Each row is a point on a landscape with many peaks, with its height.
A climber steps from a point to the highest of its 6 nearest points, and stops where none of them is higher. Distance is the straight distance between rows; heights are no part of it.
z806 (h 223): [169 146 127 102 135 110 139 137 116 144 101 135 144]
z298 (h 332): [202 119  96 143  99 114 171 116 113 129 108 100 133]
z573 (h 500): [142 153 149  78 134 132 128 164 114 166  88 146 120]
z29 (h 535): [ 94 117 125 161 145 118 116  90 151  95 166 120 152]
z330 (h 191): [188 127 111 120 123 109 150 123 113 121 109 119 148]
z772 (h 499): [134 156 142  62 122 142 124 197 105 201  98 163  85]
z597 (h 538): [224 120  90 123  99 121 185 130  92 142 111 111 132]
z212 (h 496): [ 92 135 141  82 123 154  76 192 144 166 102 176  82]
z363 (h 618): [ 54 116 161 158 175 134 104 105 164 110 167 147 126]
z500 (h 488): [127 156 125  68 101 154  99 222 122 203 109 187  63]
z320 (h 35): [ 78 137 161 129 162 126  95 116 143 121 128 149 124]
z420 (h 337): [201 128 104 110 117 112 170 133  99 135 110 107 139]
z142 (h 396): [112 119 127 151 146 111 121  93 143  99 153 127 148]
z600 (h 305): [181 120  80 157  82 118 166 113 102 121 117  75 132]
z221 (h 236): [187 139 131  93 129 114 156 143 104 144 105 130 145]
z986 (h 336): [210 129 119  94 109 116 176 139  99 154 108 123 147]
z502 (h 361): [ 57 118 186 126 164 147  75 141 155 123 126 172 100]
z215 (h 543): [114 148 146  73 128 149 101 179 110 177  92 164  95]
z399 (h 432): [ 67 115 138 162 174 129 111  92 161 104 186 133 144]
z673 (h 78): [ 55 122 172 135 172 141  93 113 153 114 145 160 115]
z641 (h 573): [ 93 108  96 194  96 140 137  93 145  86 177  74 143]
z624 (h 44): [ 69 131 170 130 168 133  90 118 151 111 139 153 115]
z432 (h 670): [ 81 136 171 102 154 137  84 144 133 132 104 161 102]
z606 (h 666): [124 133 142 117 146 114 111 118 134 120 127 139 135]
z837 (h 595): [ 96 111 106 177 129 125 123  82 155  95 175 102 150]
z953 (h 130): [101 135 153 123 159 116 114 118 136 116 129 138 136]
z894 (h 405): [148 116  88 177  79 125 157 102 116 102 127  76 125]
z591 (h 518): [132 116  96 168 109 119 136  98 141  87 157 104 141]
z896 (h 310): [208 137 132  80 126 118 178 159  93 166 110 129 147]
z338 (h 540): [ 91 102  87 205  81 152 144  92 135  86 165  57 136]
z146 (h 470): [143 120  88 173  90 123 148  98 136  98 141  83 133]
z443 (h 637): [110 143 157  90 137 135 104 161 124 157  89 153 109]
z124 (h 375): [185 145 139  65 131 122 163 167  92 179 100 140 135]
z942 (h 210): [ 29  99 181 142 178 158  74 130 159 110 155 175  98]
z525 (h 407): [238 124 110 118  96 116 192 138  90 152 105 109 134]
z105 (h 404): [150 147 144  82 141 123 130 156 113 151  96 137 132]
z98 (h 211): [165 126 120 129 123 112 143 119 121 119 115 123 145]
z107 (h 622): [ 85 110 109 184 141 127 123  91 150  92 182 113 151]
z413 (h 510): [114 153 140  75 114 158  87 208 124 182 103 175  83]
z521 (h 516): [148 135 140 111 145 114 126 127 123 128 118 140 141]
z447 (h 360): [173 122  79 171  77 123 166 102 106 110 123  73 123]
z620 (h 334): [180 120  90 154  94 118 159 106 113 111 123  96 135]
z145 (h 231): [ 93 129 142 144 157 124 111  97 149 109 154 135 146]
z702 (h 572): [ 76 100  89 204  95 157 145  95 147  92 182  67 146]
z989 (h 594): [ 78 100 100 193 129 146 125  91 164  94 188  88 154]
z797 (h 213): [125 130 130 130 141 114 122 107 140 105 138 131 143]
z226 (h 366): [135 143 155  90 144 118 117 136 115 146 107 146 121]
z991 (h 457): [154 152 141  62 121 131 147 183 101 200  93 154 111]
z660 (h 524): [107 146 165  99 156 128 103 139 131 136 105 153 117]
z439 (h 409): [143 127 109 152 121 114 132 104 135  98 139 123 150]
z34 (h 544): [110 113  88 184  87 132 147  93 138  84 164  86 138]
z699 (h 253): [138 131 130 128 144 106 121 113 133 116 122 131 146]
z305 (h 484): [ 73 123 162 102 138 152  72 165 138 145 102 175  91]

For each start below, name the point where the climber stops.
z500: z432
z439: z107
z447: z107
z894: z107
z620: z107

Call two points neighbours if one is among the 6 nearest of the other. Go from one point of each pair to the other, from neighbour to neighbour, staying as high as possible. Name the lowest point that can't be avoided.
z363, z107: z399
z606, z597: z986
z606, z432: z660
